Points on a hilly landscape, in no order, each with its height.
A climber steps from a point to the highest of its 2 nearest points, and stops where none of them is higher. Distance is the straight distance between rows; heights are no part of it.
k_35: 117  115  129  116  126  143  122  187  144  144  123  133  128  123  118  137  97  165  120  140  146  136  64  (h 3.37)
k_73: 138  121  103  170  126  103  157  119  157  139  144  127  140  107  159  143  137  164  119  119  137  125  99  (h 5.69)
k_396: 135  132  117  188  132  121  141  103  162  112  124  114  138  134  157  140  151  127  132  132  120  91  137  (h 6.46)
k_737: 106  119  122  122  131  98  141  146  148  145  129  125  80  116  133  123  106  108  115  121  155  132  151  (h 5.78)
k_656: 134  125  97  119  154  133  105  107  102  158  161  163  134  141  120  136  167  161  138  124  123  151  168  (h 1.64)
k_987: 144  142  156  108  131  121  142  111  106  115  156  102  136  128  144  135  128  111  135  100  93  105  130  (h 3.74)
k_339: 134  118  153  115  101  149  147  119  112  110  109  112  152  127  119  132  96  135  114  112  104  129  78  (h 3.73)
k_679: 108  120  132  116  152  169  75  164  120  152  132  135  120  157  93  137  119  168  133  123  137  127  132  (h 5.26)
k_669: 159  135  114  156  141  116  135  88  128  125  159  114  145  135  153  140  165  148  139  125  89  100  132  (h 2.81)
k_668: 130  131  123  100  135  121  119  115  101  136  134  156  126  122  127  115  139  123  124  119  136  166  149  (h 2.29)
k_886: 144  136  150  77  118  146  139  114  78  131  141  134  156  134  114  126  123  140  123  100  97  144  123  (h 2.94)
k_269: 94  121  151  110  137  125  130  168  140  137  123  119  66  126  120  126  93  99  119  122  150  130  140  (h 6.37)
k_347: 117  133  153  127  98  124  147  158  142  87  99  106  129  124  128  114  95  94  122  132  150  111  91  (h 7.05)
k_454: 135  137  131  113  154  108  124  123  118  138  163  133  117  142  141  130  143  108  137  114  120  131  160  (h 2.14)
k_885: 132  153  140  86  154  121  113  141  107  130  161  140  130  154  125  112  128  123  126  114  135  135  138  (h 2.42)
k_785: 120  125  110  178  117  130  122  129  160  101  93  129  141  132  130  125  131  117  130  163  173  112  136  (h 0.69)
k_197: 125  133  149  73  126  137  140  117  101  122  130  127  127  132  116  119  114  114  125  108  104  151  136  (h 3.17)
k_267: 128  137  130  139  152  136  109  127  124  134  159  124  117  147  133  131  137  133  137  111  124  101  148  (h 1.87)
k_889: 106  91  128  143  135  155  97  118  132  138  98  131  102  131  113  142  114  134  134  139  125  143  158  (h 1.21)
k_888: 139  149  130  141  123  140  129  87  106  100  132  121  149  140  123  124  161  103  144  138  105  103  157  (h 4.85)
k_662: 107  89  124  144  123  175  82  145  129  156  90  142  116  134  95  143  113  155  129  158  124  140  136  (h 0.86)
k_738: 128  151  131  71  136  140  119  129  86  149  149  145  143  150  105  117  132  141  126  108  116  145  133  (h 2.70)
k_384: 131  135  105  87  155  115  105  119  99  160  151  163  129  142  121  115  156  126  139  128  135  164  171  (h 1.98)
k_32: 142  132  121  169  123  148  129  96  128  110  113  126  174  145  126  137  142  141  129  141  119  108  102  (h 7.62)
k_147: 135  139  99  140  126  74  151  138  146  119  136  136  121  105  152  117  151  107  129  141  167  142  127  (h 1.44)
k_975: 120  113  124  90  115  151  115  120  94  138  104  155  147  128  97  119  119  143  129  125  120  176  137  (h 3.38)
k_724: 119  125  116  110  143  89  152  138  132  154  138  143  96  101  146  124  119  117  114  117  144  162  147  (h 5.27)
k_136: 118  129  125  84  129  167  89  137  87  153  109  159  140  140  76  118  119  147  133  142  131  160  134  (h 3.72)
k_772: 113  104  128  163  105  147  127  104  145  113  69  118  122  120  115  134  112  111  127  147  131  133  125  (h 2.48)
k_856: 134  137  100  181  136  89  171  132  172  147  163  116  120  113  163  129  147  149  115  123  134  101  107  (h 5.17)
k_475: 156  138  126  119  121  97  160  111  125  117  143  126  143  110  159  128  139  130  128  111  115  137  96  (h 2.86)
k_244: 127  161  128  121  129  112  105  146  131  111  148  152  143  139  142  115  151  91  148  139  176  113  154  (h 6.20)
k_262: 136  127  123  147  126  139  129  87  117  117  121  136  147  133  129  128  141  130  135  124  111  128  148  (h 5.23)
k_919: 121  134  123  152  116  121  126  119  142  103  115  135  128  130  137  127  134  103  137  141  146  122  146  (h 0.99)
k_847: 104  111  135  97  136  127  123  184  145  152  122  130  81  118  126  132  91  134  116  142  159  144  125  (h 7.11)
k_542: 110  102  141  149  113  149  131  138  148  125  92  114  118  115  120  148  97  132  125  137  123  130  104  (h 2.58)
k_816: 110  110  125  148  146  149  100  115  137  141  136  135  103  145  123  133  129  144  138  119  128  115  164  (h 1.57)
k_47: 120  94  108  146  121  123  150  151  154  162  131  136  119  106  145  128  124  175  104  128  138  156  107  (h 4.32)
k_612: 120  116  138  134  102  148  128  93  116  98  77  126  144  130  104  116  115  105  133  143  124  137  128  (h 2.79)
k_575: 121  124  150  136  108  153  135  136  128  92  93  104  139  127  112  131  99  113  131  137  134  109  81  (h 6.71)
k_93: 117  108  114  134  121  168  90  137  118  145  90  154  150  133  93  133  135  160  138  158  131  149  117  (h 0.55)
k_219: 110  131  140  129  108  120  143  150  145  97  91  118  110  111  121  112  103  84  121  147  167  135  121  (h 7.60)
k_536: 104  112  129  128  159  170  64  168  136  149  108  143  98  151  92  138  115  149  133  153  156  121  141  (h 5.97)
k_292: 161  146  121  126  147  85  154  141  138  137  186  117  129  113  169  133  153  134  119  108  120  118  103  (h 2.28)
k_763: 147  120  93  152  132  97  145  106  144  137  131  148  147  109  151  126  148  150  129  125  135  157  119  (h 6.30)
k_837: 115  100  118  117  125  135  105  155  126  142  84  151  93  122  102  120  100  121  128  165  172  160  136  (h 7.52)
k_187: 119  122  108  164  129  144  114  136  147  115  104  136  146  134  117  132  134  148  130  154  166  123  110  (h 0.38)
k_110: 126  109  120  182  128  130  146  116  174  154  131  106  110  121  153  147  124  168  114  107  113  96  122  (h 5.29)
k_931: 109  112  117  117  145  143  81  181  132  145  103  144  84  131  99  135  104  129  128  161  178  140  137  (h 6.79)
k_455: 137  146  124  143  127  88  136  128  143  103  139  136  122  121  156  118  152  83  140  137  142  127  151  (h 1.22)
k_108: 115  127  145  102  133  144  119  135  116  122  123  118  115  138  105  122  105  121  126  118  126  133  128  (h 3.44)
k_973: 143  139  87  126  138  67  159  146  145  138  156  145  126  98  162  120  143  132  118  131  149  160  114  (h 1.71)
k_684: 111  134  152  94  125  156  105  125  91  109  110  130  138  152  93  113  113  109  138  134  135  125  139  (h 3.78)
k_842: 115  104  114  144  115  127  138  174  163  161  115  142  127  107  125  141  111  177  116  151  147  150  77  (h 3.84)
k_508: 147  117  135  135  106  118  169  102  131  123  122  116  148  109  153  134  117  147  112  104  106  132  86  (h 3.15)
k_855: 120  102  136  118  119  145  125  153  138  137  119  121  125  125  117  144  94  157  114  128  120  144  91  (h 2.96)
k_929: 121  144  113  84  149  150  88  151  98  156  130  163  138  159  86  104  143  151  134  131  145  150  132  (h 4.14)
k_177: 147  117  98  153  125  125  137  81  121  135  121  145  158  120  132  129  158  158  134  134  119  150  130  (h 5.74)
k_436: 135  162  131  105  138  108  99  146  120  109  167  130  125  130  150  116  159  65  150  140  134  113  177  (h 6.07)
k_671: 161  137  108  144  147  92  142  109  133  140  170  125  128  115  169  141  154  145  128  107  98  116  127  (h 2.54)
k_509: 101  135  142  91  153  168  78  151  103  145  122  137  117  165  84  126  119  134  132  136  142  123  156  (h 4.66)
k_981: 141  128  119  129  130  113  134  79  113  133  142  116  118  117  135  130  158  111  138  111  73  134  170  (h 4.21)
k_57: 150  154  93  137  145  64  157  156  150  139  182  128  130  108  172  130  163  124  124  134  147  126  108  (h 2.00)
k_904: 177  162  137  109  142  102  144  122  100  120  179  125  146  132  151  130  150  127  137  109  101  103  108  (h 3.27)
k_777: 165  155  157  86  137  108  156  125  100  119  167  107  136  128  147  129  126  114  112  93  94  111  102  (h 3.51)
k_945: 140  136  123  111  133  110  136  111  117  116  135  139  147  129  135  120  133  124  134  124  133  152  121  (h 2.57)
k_431: 130  131  133  153  131  108  154  123  157  123  137  109  108  113  147  128  133  128  127  114  118  99  119  (h 5.45)
k_587: 117  120  161  108  108  161  144  95  111  106  100  108  143  133  108  128  98  118  123  111  85  121  115  (h 4.02)
k_762: 119  152  143  97  126  150  89  174  117  110  115  141  138  150  100  113  119  113  137  153  170  116  108  (h 5.08)
k_79: 110  115  129  127  115  123  123  144  130  121  93  128  116  124  111  122  103  114  125  154  154  151  127  (h 8.29)
k_14: 154  144  130  172  125  126  145  109  142  93  120  119  162  136  149  127  150  132  127  135  134  86  106  (h 7.03)
k_578: 120  126  116  146  132  158  89  143  138  134  94  147  159  149  96  130  133  164  134  157  156  129  92  (h 0.27)
k_86: 118  149  129  98  151  147  83  160  107  128  115  147  147  150  93  112  127  144  131  140  154  134  109  (h 4.59)
k_841: 127  124  129  126  134  95  146  112  136  131  127  125  102  105  145  130  125  106  124  109  114  142  140  (h 4.83)
k_660: 132  114  124  117  118  111  148  77  118  137  120  127  115  105  135  129  130  104  130  109  88  156  159  (h 4.48)
k_5: 117  115  121  189  137  123  136  119  174  132  129  106  107  132  152  149  133  135  128  125  132  90  147  (h 5.89)
k_378: 120  158  138  125  126  145  94  161  131  104  125  141  143  155  126  101  132  100  140  141  177  112  135  (h 5.62)
k_53: 153  163  121  106  139  91  111  141  118  108  188  104  126  134  157  126  164  81  147  133  112  104  155  (h 5.73)
k_823: 130  164  144  117  118  130  104  128  117  93  140  119  136  135  133  108  152  50  152  139  131  103  189  (h 6.42)
k_534: 154  145  134  119  123  118  153  77  98  119  154  103  131  123  134  136  142  105  135  109  63  117  146  (h 3.97)
k_954: 136  152  140  142  124  153  146  74  101  109  137  104  145  139  119  139  148  123  139  123  75  90  161  (h 4.56)
k_935: 130  133  155  115  110  158  150  84  88  112  123  106  143  135  114  132  125  119  130  108  75  106  143  (h 4.29)
k_51: 173  156  125  139  142  108  135  107  107  111  179  110  164  135  149  132  175  128  135  128  95  93  121  (h 3.05)
k_883: 156  123  144  127  102  140  157  127  130  113  126  114  167  124  132  128  112  162  120  107  113  128  64  (h 3.45)
k_228: 131  116  133  110  106  147  140  88  98  113  101  140  147  126  107  118  123  129  133  131  118  160  131  (h 3.07)
k_127: 113  93  136  145  106  122  165  131  165  136  106  102  105  100  135  134  94  138  106  107  115  138  108  (h 6.47)
k_838: 128  165  145  122  111  138  90  151  127  100  139  142  152  141  139  107  148  60  150  149  166  98  175  (h 6.03)
k_598: 126  121  148  147  114  121  162  102  151  126  110  107  110  115  142  139  105  126  114  104  101  113  117  (h 5.92)
k_653: 125  94  115  166  118  121  158  139  168  167  142  123  112  109  156  141  124  182  104  108  119  122  108  (h 4.78)
k_597: 106  93  134  113  117  127  139  166  147  175  117  121  79  103  126  138  91  146  100  134  137  162  124  (h 7.97)
k_447: 132  126  111  173  136  91  162  114  167  144  148  113  106  107  159  141  143  135  114  110  110  105  140  (h 5.04)
k_806: 131  119  131  153  117  142  135  118  134  108  100  111  155  134  122  136  114  144  122  138  129  110  85  (h 6.99)
k_619: 104  140  160  97  138  165  94  141  96  116  128  128  120  167  88  124  113  103  144  129  135  111  175  (h 4.15)
k_353: 94  80  138  137  102  127  157  160  168  165  121  108  79  93  127  133  90  154  100  120  109  143  112  (h 7.16)

For each start below, name the point where the climber stops.
k_542: k_32
k_578: k_79
k_384: k_763
k_738: k_79
k_612: k_244
k_656: k_763
k_187: k_597
k_987: k_597
k_587: k_763

Call two points neighbours if one is among the 2 nearest of the other. Go from one point of each pair to the other, from neighbour to neighbour, staying as high as possible. Name the lowest point that can't be avoided.
k_32 and k_244: k_772
k_32 and k_763: k_578
k_763 and k_597: k_447
k_32 and k_79: k_575
